Each row is a point on a landscape with many valleys, with its height.
From any point a ball rolls to the lowest of the 2 points nearest to it. It stops when none of these is lower. Distance is the straight distance between rows; heights are no part of it.
q_663 height 6.79: [-26 -19 -70  -3  15 -21  26  -9 -47  -5   8 -12 -74  11 -12 -17 -12 -11
 -21  59   9  47  49   2  -5 -17  -2  24 -37  17]
q_402 height 6.29: [ 28  16  26  -5 -14 -12   6  21  11   9  32   4  15  -1   8  -2  -1 -19
  49 -24 -11   5  -6 -17 -56  23 -15 -32 -34 -66]
q_619 height 7.15: [ 46   0 -47  47   4 -55 -34 -12 -23  11   1 -31  16 -15  12   8 -26  -5
  -6  37 -26 -16 -60  35 -11  25  -3  24  -2  30]
q_504 height 3.57: [  6  -8 -12 -21 -18 -62  -4 -34   6   2 -12  30  -7   9  -9  11  31  28
  14  -7   8  24  -2 -43 -13   8  19 -27   1 -28]
q_122 height 4.62: [ -9  26  37   5   8  -1 -27 -20 -10  -7   6 -21   7 -39  29  24  36  24
  31 -33  27  -8 -24  30   8 -11 -17 -15  40  65]
q_837 height 5.95: [-35  42  -1 -48 -21   6  -6   7  33  16   0  19  14  -3   8  16  -6 -31
  14 -17  -2 -30 -12 -38  -1   8 -19  16   5   5]
q_512 height 3.39: [ 64   8   2   4   2  33 -20  -2 -21 -10   9 -11  35  30   1  10 -10  -7
 -39 -24  -7 -18 -32 -40  -5 -15 -17  17 -12  -2]
q_600 height 1.65: [-57  33  17 -18 -46  37   7 -45 -11   2  38 -15 -43  26  13 -31 -18 -30
  46  -8 -19   0 -27  -5 -46  14  22   7 -17 -27]
q_92 height 4.71: [ 15 -15  -2 -19  11  81  33  20  21   7  19  -7  26  -5   6  -9  14 -14
 -13 -47 -29 -11 -41  24  -6  20 -13  31 -10  13]
q_155 height 6.00: [  6 -55 -73  11  35 -39 -67  35  -3   5 -14   7   3   7   5  -9  -9   6
 -17  36 -16 -10  -2  11  20   6  -5  29 -47 -33]
q_273 height 4.55: [ -4 -51   8  -4 -10  74  37  15   7  20  -8  14  17  27  22 -51   9  -7
 -15 -33 -24 -18   1  26   9   2 -19  24 -30 -20]
q_471 height 1.83: [-35  47 -17 -15 -14 -39  17  11  17 -28  22  27 -18 -18 -76 -16  15  57
   6  14  18  25  14 -13 -42  12  36 -35  15  14]
q_498 height 3.96: [ 36   6  10   8 -16 -11  26 -10 -40  -9 -22 -21 -27   7  22 -30  28   7
  36   7   0  -2  15 -23   7  20  39  -6 -33  -9]
q_791 height 5.59: [  8  10  -4 -15  15 -49 -32 -17  -3  -9  41  -3  -5 -33   6  12  14 -38
  10  10 -11 -17 -33 -19 -34   7 -20  -6  15  -2]
q_228 height 3.27: [ 32  13 -14 -32   4 -49 -41 -19   8  -1 -20   2   7  18  25  11  -5  -9
  16 -17  17  -7  12 -36  12 -11  38 -13  -9 -30]
q_283 height 3.30: [-35  31  22   4 -23 -12  18 -39  22 -22  10  14 -20 -55   5 -23 -22  21
 -11  -6   5  -9 -14   3   3   0  32  -1  24  -9]
q_724 height 2.79: [  6 -34  59 -19  34 -24  14   0  -4  13 -24   0   7 -13  10  35   1  60
  20 -29  57  17  43   2  20 -15 -39 -18   5  42]
q_827 height 6.72: [  6  46 -46   9 -11 -43 -16 -24 -21  -9  17 -10 -25  21  -4 -24 -54   0
  12  65  -1  -7  -7   1   3  35  29  -7  30 -23]
q_300 height 1.99: [-33  28 -28 -29 -41  -7  -7 -37 -22  19  17   8 -23  39  25 -53   0 -13
  31  23  13  -1   9   2 -39  10  22  -1   8 -43]
q_270 height 2.41: [-56  46 -42   2  -7  -8  18  -5 -14 -32  10   3 -37  45 -45 -37 -55  12
 -14  -4  18  25  57 -20 -68   6  11  -9 -13 -57]
q_153 height 6.95: [ 25  33 -17  35  12  -7 -31  21 -15  -6  24  -9   0 -18   0  36  -5 -32
  -8   7 -32 -41 -26  37  13  19   7  44 -17  23]
q_560 height 1.57: [-22 -14  63 -12 -44  52   8  -5  40   5  -2  24  19 -10 -32  51  11  16
 -21 -51 -17  44 -47   6 -25 -22  17  -9  46   5]
q_188 height 6.39: [  9   5  46 -24  10  21  16  19 -45  22 -17 -20  -8 -12   3  23   8   5
   0  19  42   9  12  24  44  -4 -19  16  56  62]
q_782 height 5.64: [  7  -4 -41  -2  10  -7 -65 -25  -3  12  39  -7  13  63  23   8  21  -6
  18 -14 -25 -19 -39   0 -14  14 -20 -22 -59 -31]
q_156 height 3.47: [ 33 -15 -21   1  41 -33 -20  19  -5  18 -17 -31  31 -16  -1  16   6  53
  41  -5  16 -22 -17  15  24  37 -42  -6 -28  71]
q_414 height 4.07: [  5 -14  43  20 -18   1  -7 -49  54   8   2  -1  51  -5  10  18   7 -22
  18 -69 -17   0 -21 -30 -69   0 -35   1  -5  47]
q_193 height 2.65: [ 32  33 -25   8  -4 -21  19   3   3   7   7  -7  25 -44  -6   0  14  47
 -14   5  20 -25 -36  28   5  16 -26  -9 -26   0]
q_986 height 3.67: [ 13  37  -3  -7 -38   9  25  16 -28 -23  15 -11 -27  12  27 -26 -12  23
  37  36 -16  27  43  -2  -3   9  22  -6   7   2]
q_609 height 2.59: [ 21 -44 -27   9  35 -32   2  -4  20  25 -27  26  28 -21   4  -4 -28  12
 -24  26  33 -14   9 -43  42 -14 -44 -20 -15  -1]
q_662 height 7.39: [ 30  20 -27   4   6 -46  27 -50  41  18 -20 -10  19  19   6  -1   6 -22
  55 -29   2 -36 -33   0 -46  45  21 -16 -41 -50]
q_700 height 3.78: [-19  55 -44 -14   5 -48 -18 -25  -1  -5  -3  -5   7 -19 -16  20   1  42
  -2  39  19  25 -11  11  11  22 -25 -17  33  45]
q_148 height 2.05: [ -9   9  43   1 -22  23  39 -18  38 -14   5  12  17 -12 -43  49  -2   7
 -11 -29 -18  29 -33 -35 -17  35  -1  25  27 -27]
q_309 height 6.73: [  9   7  48  36 -22  28   3 -27  46 -16  33 -20  20   1   8  61  61  -2
  25 -53 -28  19 -36  -2 -15 -25  45  -9   4  23]
q_668 height 2.86: [-17 -11  48  -9 -46  44  -6   6  -8 -26  23   2  -7  49 -32  -4 -31 -16
  -8 -15 -50  37  -6 -23 -29  -6  30 -27  57 -10]
q_544 height 6.03: [-13 -43  29 -33 -15  24  45  35 -19  26  -9  44 -31  14 -18   8  33 -40
   1  20  -7  21  37 -10  22 -25  13 -18  33  -5]
q_701 height 6.45: [ 21  -9  -2 -20  17 -45   8   5 -15  14  31 -18 -16  29  27 -28  16 -29
  36  30  14  -8   6   7 -39  39  -8 -28 -11 -90]
q_406 height 7.24: [-29   0 -36 -17   6  32   4  36 -18  -1 -10 -11 -34 -29  -4  14 -24  23
 -16  56  25  51  43  55  50 -29  17  57  44  51]
q_934 height 1.54: [ 31 -52 -10   0  40  33   5  46   0  25 -37 -34   3  -9 -25  20  -6 -22
 -41  66  36  12  19  18  70 -20 -29  55 -28  39]
q_42 height 2.46: [-37   7   4   8 -39  25   4   2 -38 -27  -3   9 -20  43 -46 -16   6  17
   8 -19  -7  58  18 -47 -46   5  36 -14  40 -20]
q_210 height 2.27: [-56   8  -7 -16 -27  -5  28  -7  -8  15  17  21 -51  42   4 -47 -38  -8
  48  36  -3  27  60   2 -11  18  16  -9   7 -57]
q_839 height 2.38: [-12   6 -38 -11   3 -20  15   7 -11  31 -18  24 -20  31  -3  -9  22  -6
   1  38 -11 -19  43  24  15  22 -13  11 -51  -4]
q_59 height 2.09: [ 12 -10 -51  12   6 -33  12  40   5  28 -23 -30  -7   7  -9   2  13  -9
 -21  80  10 -10  44  36  36  22 -25  48 -50  13]
q_278 height 3.14: [ 14  14  21 -28  46 -32 -12  -3  -9  22  -7  -9   3 -16  -3  49  -3  67
  24  -1  41  -4   1  56  34  22 -45   4 -15  46]
q_6 height 6.49: [-10  32  37   9 -39  -1   7  14  -7  14   8   4 -11  42 -42 -15  22  -8
  43  -6  18  44  19 -31 -71  33  -1 -27 -14 -81]
q_830 height 0.87: [-39  13  43  14 -58  53  11 -16  -9  -4 -39   9 -18  39 -14 -43 -16  -6
   1 -14 -16  20  13 -29 -26  14   0 -10 -30 -54]
q_965 height 1.81: [ -1 -16  -1  -4  40 -44   6  20  -8  17 -22 -12 -18 -26 -15  26  24   4
 -17  69  41   1  24  18  52   7 -23  52 -16  46]
q_16 height 4.86: [ 25 -10  35  24  47  32  -8 -17   4  13   6 -13  32 -43  37  20  -3  -2
  26 -28  17 -11 -28  40  41  12 -20  19  37  43]
q_453 height 6.15: [-13 -25 -66   4  14 -48 -36  32 -32  -8   3 -17 -47  26  -2  -3 -25   5
 -11  42 -14 -19  15   9 -20  20   2  22 -12 -47]
q_433 height 3.62: [-42  19   5 -35  -6 -26   0 -29  -2 -45   5  -7 -43  -8  -3 -43  16   7
 -21   2   9  -6   6 -18 -17  33  38  20   2 -24]
q_167 height 1.26: [ 34 -12  48  42   7   3  11  33 -16 -10 -12  -9  20 -13 -14  -3  -7  51
 -37  -9  21 -58  12  17  44 -17   9  12  33  31]
q_487 height 0.33: [ -7  -1  55  36 -34 -30  47  21  11  12 -27  33  -8 -17 -25  11 -14  35
  17 -11  22  13  69  -6   0 -29   9 -16  35  12]
q_425 height 7.58: [ 41  24  -8  21  -4 -59  11 -28  21  -2 -46  -8  20   4  18 -31   5 -17
  33  23 -18 -26  -6  -6   0  43   5 -64 -14 -40]
q_89 height 6.70: [ -2  36  27  23 -41 -20  31 -11  30  10 -12  11  -2 -11 -41  13  29 -28
  34  -3  20  21 -30 -31 -83  47  21  -7  -1 -65]
q_880 height 2.14: [ 25 -56 -47 -25  -7 -37   6  34   0  40 -10  -4 -19 -12  24 -19 -20  -3
  26  64   8 -15  -6  -7  10  -4 -26  -6 -44   2]
q_473 height 2.99: [ 46 -44  11 -23  23   6 -25 -14  -5   6 -12  36  15   5  22   9   2  -5
   0 -27  30   8  -5 -46  47 -28  25   7  15 -10]
q_853 height 7.08: [-43   1 -80  -3  -7  14  16  45  -9  -6  23  -3 -35 -19 -25 -13 -23  24
  -7  83  35  30  29  21  22 -15  26  26   9  43]
q_557 height 5.40: [-24  -5  -5   1   4  18 -33 -11 -24   1  18 -24 -13  68  11  -1  16 -30
  24  15 -22 -19 -29 -28  24  45 -10   9 -24 -41]
q_852 height 7.52: [ 13 -18 -28  37  17  13 -26  33 -14  22 -29  -5  20 -45  11   7 -55 -23
 -32  40   9 -10  -4  45  38 -17 -11  69  13  -1]
q_174 height 2.80: [-20   1  26 -19   4  28  30  36  -4 -16 -36  -6 -20 -22  -2  33 -56   1
 -14  -6   3  49  33 -19  43 -27  -1 -41  53  13]
q_620 height 5.15: [ 37 -12  71  33  34  59  -6   3  24  16  26  -8  46 -16  -8  16 -22 -14
 -41 -54 -11 -50 -49  36  28 -45  -3 -15  -6  34]
q_499 height 1.80: [-45  38  20  24 -13  10   4 -46  37 -14  63   5  -7 -33 -39  40  26  -6
 -11  -2 -20  11 -43 -14 -38 -10  21 -19  -3  15]
q_821 height 4.83: [-36  39 -59 -14  24 -55 -20 -20 -38 -15  42   6 -47   7 -34  -7  -6 -22
  -1   6 -17   6  -5   3 -77  21  10 -39   2   0]
q_208 height 6.93: [-36   0 -92 -33  26 -23 -10  11 -23 -19  32 -12 -42  -5 -21 -39 -28  -6
   1  72  32  53  44  -2 -20  -3  22   3   6  29]
q_348 height 5.37: [ 19  -8  25  -8  36 -25 -22 -31  40 -13  56 -17   9 -16  14  49   8 -45
   2 -38 -16 -19 -31 -25 -31 -23   5  -1 -23  24]
q_64 height 4.93: [ 12  -6  54  22 -14  59  -8 -14  54 -32  30 -20  35   6  22   2 -12 -31
 -41 -41 -32 -39 -41   8   7 -26  20  -6   5   4]
q_157 height 3.79: [  7  10  11  -8  25 -13  -6   0 -28 -26  -3  24   4 -34  29 -22   1   2
 -55  12  17  23  49   8  -2 -20 -14  -3  15 -21]
q_269 height 6.66: [-17  -2 -48  -2   0 -13 -11 -10 -62  -1 -19 -16 -42 -38   6 -25  -7   0
 -41  30  18  12  26  13  -7 -22   5  44   8  52]
q_968 height 3.93: [ -4 -30 -14   9  20 -32  11  22 -20 -56  -4  -4 -41  -7  28 -34 -12  -9
 -46  33   8   9  47 -24   3 -16  -3  11   0 -37]
q_432 height 3.80: [ 54  -9 -41 -18  20 -35 -59  18  -1  -5 -17 -41  33  14  10 -12  13  18
   3  21  -7 -26 -14   5  11  27 -22 -22 -40  29]
q_102 height 1.23: [-42  -6   2   1 -40  40  31   8 -14 -23 -12  -1 -38  14 -20 -49 -53  21
 -12  10  -7  13  18 -40   4 -24  37 -23 -19 -33]
q_733 height 5.77: [ -9 -45 -29  -7  34  24 -25  10 -12  -8 -31  12  -6  12  23  -1   2 -35
 -17  32  -7  26  20 -16  55  -7 -22  10 -21 -13]
q_183 height 5.20: [  7   0  13  -1 -19  53  -4 -18 -11  24  -1  15   8  43  -7   1   2 -33
  12  21 -36  -3 -27 -18  50  27   0   7  -1  -9]
q_673 height 1.90: [ 15 -21 -25   1 -30  12  18  36 -10  28 -17 -12 -16 -38  10  -4 -34  -5
  11  73  13   7   2   0  68 -22 -11  -3  -1  21]
q_978 height 5.89: [-15 -27   1  -9  13  10  38  15   7  -3 -10  22 -33 -11  13  -1  23 -43
 -11  51  28  37  33 -33  50 -36 -22 -17  12  -8]
q_376 height 7.91: [-32 -13 -12 -17 -10  70 -31  13   9  -2  -7  10   3  -3  27 -15   5 -46
 -38  -4 -35 -29 -38  36  29 -18  20  22  20   1]
q_21 height 2.34: [ 24 -33 -29  10  19 -25  25  15 -12  14 -56 -35 -11 -16  12 -32  -7   7
 -21  18   2 -34  16  10  21  14 -14  49 -53  40]
q_595 height 1.28: [-68  13  22 -13 -24  40  -7 -20 -22  -7   1 -22 -55  38   0 -43  30 -14
  31 -45   1   5   2 -24 -44  16  15  -3 -21 -64]
q_367 height 6.43: [ 15   7  24  32 -19  16  -3 -18 -27 -12  32  16  -6   8  14  39  31 -20
  21 -29 -46 -14 -20   4   6  -5  24  -4  34   8]
q_418 height 2.49: [  5 -35  46 -24  58  11   1  -7  12   7 -33   4  45 -20 -12  18  37  28
  17 -66  57  15   2 -24  14  -9 -27  -9   2  26]
q_687 height 4.33: [-23  11  26  15 -23   1  -8 -39  23   8   9 -14  18 -30  27  36  -2  -2
   9 -45  -4 -15 -42  -2 -38 -26 -23  -9  26  62]
q_980 height 1.74: [ 20 -50  -5  13  78  53  -6  32  -5  18 -41  -3  40 -10 -13  -1   1 -18
 -15  11  11  19   2  12  79   1 -54  21  -7  43]
q_850 height 3.05: [ 32  42  15  41   9 -42  21  -9  38 -12  -4 -11  53 -10 -31  25  32  50
  -5 -51   6 -26 -21  19 -30  16 -27 -23 -17  11]
q_400 height 4.19: [ 20 -51  35 -12   0  14  29  -3  20  41  -2  37   8  26 -15 -25  33   6
  38 -14 -24  14  15 -28  15  23 -10  -7 -51 -17]
q_631 height 1.71: [ 23 -43 -23   6   5  34  44  42  -8  13 -39 -21   1   2  25  23 -44 -29
 -25  57  38  19  20  -1  66 -49 -27  24   7  29]
q_430 height 4.72: [  2   7  54  31 -22  39  15 -12  51 -30  34 -38  22  28  16  30  -3 -50
 -16 -31  -4 -36 -31 -40 -41 -26  47  17 -17 -28]
q_763 height 1.98: [  2 -46  31 -22 -16  39   7  26  22  17  15  40  27  -8 -13  28 -17  19
  -9 -34 -28   3 -51   1  16 -22  -5 -27  46   6]
q_205 height 3.56: [-18  24  38   4 -10  32  24  -5   8  14 -27  36  -1 -50  -7 -14  -8 -11
 -11  10   6 -17  -8  23  43  -4  -5  -3  15 -11]
q_314 height 0.83: [  8  17  51  16 -22 -29   2   4   1  13 -11  23  -3 -19  -3  31 -16  42
  -4 -47  21 -48  13   8  17 -31  29  -7  34  16]
q_857 height 2.78: [ 41 -33  -6   4  57 -25 -30 -14  20  17 -22  28  48 -10  23 -27  28  -6
   0  -8  26   0  11 -18  48   0 -16   4   0   6]
q_204 height 0.82: [-23   5 -11  33 -20 -59  56   4   6  -3 -15  24 -43  10 -45  17   4  30
   2  30  28  23  79 -14  23 -36   0 -42  -6  23]
q_844 height 3.92: [-12  12  29  21  -3 -22  16 -33  11 -37 -15 -10   5  -1 -18 -26  31   4
 -35 -35   1 -18 -15 -35 -19  22  18  13 -23 -44]
q_342 height 3.55: [ 26  55 -27  20   9 -15 -26 -25 -29 -29 -11  -5  14 -17  31  28  -4  19
 -37 -14  24 -11  17  18   9 -19  11   0  21 -10]
q_831 height 3.19: [ 27 -37  -3 -19  -4  23 -20  25 -30  -3   6  24  14  31  27  -3  -7   9
 -33 -12  -5 -10   2 -19  15 -38   4   9  23 -34]
q_419 height 3.90: [ 19 -34  14 -12   0 -32  -3 -35  31  19 -14  22   9 -14  -7  -1  26  65
  22 -21   2  23   2   0   0  24  -3  -7 -41   3]
q_312 height 2.98: [-34  26 -44   0  -3  -3  -1  18  -2 -19   6  -3 -26 -52  10 -25 -20  24
 -23  29  -7 -21  -8  33   0   1  -9   5 -10 -11]
q_80 height 3.45: [ -5  26   9 -28  19 -23 -20   6 -24  24  26   6 -13 -34 -22  32 -12  47
   7  59  30   4 -15  23  29  -4 -47   0  11  61]
q_101 height 3.43: [ 53  14  13  26  23 -25  -2   5  29  -3  13 -12  54  10 -16  12  11   5
  43 -80 -13 -33   1  -1 -41  18 -21  -5 -34  36]
q_65 height 6.57: [ 31 -35 -31  31  21 -43  17  18 -10  12  -1   6  15  25  59 -42  15 -23
  38   6   0 -21  22  -3   1  25 -25 -10  -8 -60]
q_734 height 4.95: [  0  -8  28 -14 -18  75  36   8   2  11   3  -9   5  42 -27  14   3 -43
 -23 -32 -42   0 -51  13   5  18  28   1  13 -26]
q_460 height 6.21: [  6 -11  27  -8 -13  14  20  34 -35  21   4  21 -11  -6 -14  24  36 -19
   7  -7  -8 -32   5  12  23   2  11  19  41  37]
q_565 height 7.38: [-30 -16 -30 -32 -10  33  27  19   1   9 -15  26 -15  -1  10  17 -30  35
 -35  26  -1  19  27  29  44 -36 -10  20  34  22]
q_495 height 7.21: [-11  -5 -43   0   3 -25   5 -28  18 -20  10 -42  -6   8  36  10  29 -28
  28 -33  -7 -30 -60 -17 -28  31  25  17 -28 -38]
q_176 height 4.48: [  5  20 -52 -43  17 -59 -32  -8 -19   1   0 -19 -34   6 -27   9  16  16
  -5  33 -30   1   8  20 -33  31   4 -29 -34  22]
q_828 height 4.13: [ 25  40 -43 -27  -7 -31 -38  -4 -23   3   7 -42  -8  10  14 -14  20 -18
  11  41 -15 -31 -37  27 -26  22   3  -8 -53   3]
q_18 height 2.67: [ -6  45  48  -9  19  34 -16  -1  29 -23   9 -10  35 -54 -14  23  -2  22
 -36 -22  13 -14 -35  12  14  -6 -43 -19 -15  20]
q_192 height 2.29: [ -2   0 -27  16 -44 -46  12 -47 -33  -2  -8   1 -19  38  28 -41   9  16
  -2  -7  -9 -10  11   9 -52  14  29  17   8 -33]
q_389 height 3.24: [ 47 -44   3 -28  15  32  12  69  15  22  -5   2  40  17  34  -9   5  -6
   9   0  -1 -13  35  15  38  -5 -17  34  14  28]
q_387 height 3.07: [-26  12 -20 -11 -14  34  17  50 -36 -32 -14   1 -20  15  -8  14 -21 -16
  -1   0 -19  49  56 -35  -1 -42 -16 -33  14 -10]
q_261 height 3.22: [ -3  82 -42   5 -15 -22   4 -29   7 -40 -20 -17   8 -21  11  -6  27  13
 -10  -3  11  -1   1  18 -19   5  30 -23  -7 -34]
q_877 height 4.30: [ 19 -41  44   5  25  21  -2 -32  47   8  15  17  45  16  -9 -11 -15 -20
  -5 -68 -29 -13 -14 -15 -23   8 -16  28  13  21]
q_54 height 6.78: [ 35  -5 -19  22  53  -7 -28 -16 -15   7  -8 -12  22 -26  31 -13  14 -32
   1 -26 -20 -15  -8  24   6  34  -1  51 -23  23]
q_201 height 5.61: [-41 -13  -5 -10  24  25 -22  15 -59 -18   9  -1 -48  42  13 -15   6 -38
 -10  23 -22  18  18 -13  13   3   5  -5  -7 -44]
q_232 height 1.61: [ 21 -29  40  34  69  13   5  54 -28  -8 -33 -27   8 -10  13  17   0  40
  -5  -6  63 -36  20  51  65 -23 -27  12  10  37]
q_399 height 4.49: [-27  19  37   8 -40  25  -4  -6  23 -30  35 -20 -15  45 -22 -11  -6 -31
 -17  -7  -3 -46 -37 -55 -24 -11  32  -2   9 -33]
q_851 height 4.14: [ 17  31 -37  -5  22 -47 -27 -43   8   0 -32 -17  44   4  12  41  18  18
  11 -18   3  18 -25 -19  -6  36 -31 -24   4  28]
q_62 height 2.30: [ -2  42   6  12   8   2   7 -27  41 -14  42 -17  16 -50 -10  36  20  15
 -17   6  10 -31 -65  18 -23   4 -17  -6 -28  10]
q_243 height 1.22: [-32 -12 -12  17 -12  -7  19 -11 -17  -9 -24  -2 -17  33  12 -38   3  -8
  -3  -2  -9  18  44 -28 -35  12 -44 -11 -31 -47]
q_333 height 6.28: [-25  10  17  -5 -10  14   7  20  21  -1  35  28 -13   7   0  -5 -35  -5
   4  13 -36  -9  -2  22   1  40 -15  11  18 -53]
q_589 height 7.00: [  6  19  -8  11 -27 -10  -8 -29  32 -34  29 -40   1  11  31  37  46  -4
  43 -30 -28   6 -45 -24 -24  -4  28 -19 -22 -11]
q_601 height 1.18: [-23  44  22  14 -50 -41   2 -20  31  -3  46  25  -2  -8 -47   7  34  28
  14   0 -12  -7 -14   1 -60   9  18 -24   9  -1]
q_654 height 2.39: [ 25 -10 -25 -26  -1 -58   9   3   8   9 -26   4  -9   5   3  -1 -37  24
 -20  33  15   0  32 -28  -1 -13 -26 -32 -48   2]
q_594 height 4.23: [-22  10  65   0 -43  34   0 -12  31 -13  -6  12   7  14 -39 -17  27 -20
 -51 -32  -1 -21 -21 -20 -27  -7  20   4   8 -17]
q_518 height 2.10: [ -6  -3  81 -25  -8  22 -25 -29  29   5 -15  12  27 -26  -6  32  28  36
   7 -54  38  31 -18  -7  -3 -36  10 -25  15  16]
q_97 height 5.78: [-45  52  -3 -11 -12 -18  -2 -22   0   9  29  27  -9 -22   2   5   2 -53
  29 -12   5 -12 -19 -31 -50   0   6  -7  20  -7]
q_973 height 3.61: [ 54  25  34  -1  11  -4  13  -6 -22   8  -4   9  43  -5  -8  16   8   4
 -30 -42  29   8  10 -25 -20 -30 -46  -9  -2  17]
q_454 height 2.02: [-48  26 -25   5 -42   1 -22 -13   6 -40  26  -2 -10  45 -28   8  22  18
  14 -35 -10  29 -15 -48 -55   9  23 -17   5 -51]
q_338 height 1.96: [ 21 -55  47 -21  55  38  28  26  18  14 -18  21  28 -11  -3   1  -9 -12
 -28  12  23  37   9  -6  64 -14 -33 -28  20   8]
q_53 height 8.03: [-19  16   8 -15 -12  39 -27 -35  23  -6  42  27   4 -26  39   2   7 -27
 -11  -7  -9  -6 -28  49  -2 -30  24  34  34   0]
q_203 height 3.44: [ 28  -5  -7 -23 -10  20  18  45 -10 -11  16 -13  -1  10  55 -22 -21  -1
  18  25 -18  -4  42  23   7  12 -17  34 -11 -14]
q_55 height 6.31: [ 12   5 -90  15  -4 -72 -22  40 -37   1 -18 -25 -23  -7  12  -9 -28  -4
 -18  72   7 -13  27  21 -26 -10   9  13  20   5]
q_60 height 7.44: [ 30 -35 -20  21  36 -20 -48  11   0  23 -22  -5  14 -65  37  -2 -68  -8
  13  35   3 -15 -25  14  40   1 -13  34 -24   3]
q_37 height 2.77: [-21  55 -28 -15 -17 -29   7 -22  -7   4 -52   9 -21  -6 -20  -6  21  21
   7  10  -3   3  46   3  17   6  16 -33 -28   8]
q_539 height 4.25: [ 24   4  35 -10 -35  28  16 -13 -20  -2 -15  -3  -6  33   8  -4  57 -10
  34 -35 -18  37  24 -28 -16   9  33   8 -12  -4]
q_846 height 1.25: [-53 -24 -24  32 -27 -23  41  23  -8 -19  13  18 -63  37 -30 -26  -3  17
   4  55 -13  16  67 -17  11 -11  20 -24   7  12]
q_747 height 4.39: [  1 -48  45   0 -31  61  64  26  24  27 -41  43  17  22  -7 -41  17  -7
  -3 -11 -27  25  38   2   9  -5  -8 -15 -20 -14]
q_537 height 5.10: [ 18   9  59  -6  20  13  10 -14  49   4  57 -19  17 -34  34  60 -10 -24
  28 -32   3 -24 -25  33   9 -13  14  15  17  28]
q_212 height 7.32: [ 47 -30 -48  31  33 -23 -62 -10  21  15   8 -14  36  -6  11  10 -37  -3
  32  17 -23 -13 -70   5  45  16  -2  16 -26   0]
q_320 height 1.56: [-46  13 -42   4 -17 -28 -10 -25 -22   2  -3 -20  -6  40  -6 -17   4   6
  23 -29  -7   6 -10 -25 -86  32 -45 -12   3 -54]
q_812 height 6.64: [ 26 -33  10  39 -14 -22  -7   6  -2  -1  14  28  14   3  45 -27  35   3
  33 -17 -17 -29   1   9  12   3  19  -7  22 -26]
q_551 height 7.64: [-34  16  17   1 -31  72  20  -4  -3 -23 -34   8   9 -11   0 -16 -14 -11
 -45 -47 -45  38 -14  31 -12 -33  18 -28  63 -21]
q_573 height 2.08: [-76  34 -47  -3   5  12   7   7 -17  -7  50 -19 -50  47 -60 -49 -39  10
  35   0  31   4  24 -14 -43  29  46 -33  -9 -36]
q_385 height 5.34: [ 61 -29   2  34  40  61 -24  -8  31  32  33 -11  41 -13   8  22   2 -30
 -11 -32  11 -58 -66  47  20 -50  25  35   3  46]
q_68 height 3.77: [ 36  -8  14  25 -13 -17 -17 -11  36   9 -30   7  61  13 -19  28  21  20
  24 -79   4  19  -2 -41 -54  -8  -8   0 -10  16]
q_593 height 5.50: [ 32 -12 -35  46  27  22 -54 -10  28  20  52 -12  50  21   6  19  12 -35
   1  -1  -8 -57 -51  28  -4 -35  17  57 -25  21]
q_602 height 6.53: [ 11 -24  11   0   9 -15  -5   2 -65   6 -26 -21 -18 -41  31  -7   9   7
 -18  27  17   6  30   6  21 -28 -29   5   9  75]
q_899 height 3.04: [ 61 -66  29 -18  49   3   9  23  23  22 -11  -4  27  11  21   4  -3  34
  10 -19  29  19  49  -1  38 -13 -30  23  -3  50]
q_569 height 6.65: [ 16 -52   6   8  29   9 -47   4 -42  11 -14 -12   1 -47  35 -27  21  -9
 -17  -1  -4   4  -3  40  12 -20 -15  46  -7  54]
q_131 height 1.68: [-54  24 -49   3 -10  -8  36  12  -6 -17  32  33 -47  15 -68 -35 -13  33
  20  34  11  23  39 -18 -11  15  56 -37  -9  -4]
q_981 height 6.52: [ -4  41 -85  -2 -10 -70 -15  -7 -11   5 -10 -29 -28   9 -19 -21 -32 -13
  -4  59  -2 -51  -1  47 -39  28  37 -23   9 -17]
q_855 height 6.12: [-15  14  -1  -9 -11  -6  -5   5  39   4  34   7  29  14  18   7 -41 -24
  49  -1 -33 -27 -31 -24 -25  34 -29   2  -3 -37]
q_41 height 5.83: [ 24 -41 -22  -7  27  12 -64  -6  10   5  16  13  26  23  30 -27 -16  18
  -6 -17 -24 -11  -8   6  16  -1  -7   3 -61 -26]
q_151 height 1.88: [  6 -47  36 -13  53  20  22  85   7  -7 -29 -15  11 -21   8  23 -27   5
 -38  -9  34 -22  18  51  56 -31 -23  11  57  18]
q_336 height 7.78: [-16 -18  15 -30   8  53   2  11 -13  16 -32   8   7  -4   1   0   3 -14
 -74 -43 -28  -6 -32  51  29 -48  20 -12  56   7]
q_596 height 2.85: [-30  19 -10 -22  -5  19   8  -4 -41 -17  19  24 -32  19 -32  14   0   7
  10   9 -14  44  31 -16  -8   6  23   7  57  42]
q_688 height 7.51: [-44  -7 -20 -14 -25  63  28 -11 -32  13 -26  30 -22   2  -4 -19 -26 -21
 -37  20 -23  33  -6  -5  16 -32  20  -5  53  -2]
q_838 height 2.45: [-16  10  42  -3  -1  11  17   0  -9 -20 -12  19  -4 -11 -25  33  -7  -2
 -10 -25 -17  44  14 -31  24  24   2  -9  45  11]
q_905 height 0.46: [-13  57  62  14 -48 -10  -9 -25  46  -1  -5  34  14 -32 -54  19  20  29
   7 -17  12  48   6  20 -43  -6  20 -17  16  -7]
q_245 height 1.15: [  4  43  56  -2 -32  13 -14  -2   9 -14  -3  12  11 -25  -4 -11  -9  41
  -6  -7  -7  29  42  18  -9  -8 -10 -35 -15   2]

For each start below, name the point where the ball stops.
q_544: q_934
q_981: q_934
q_593: q_283
q_376: q_602
q_539: q_560
q_419: q_934
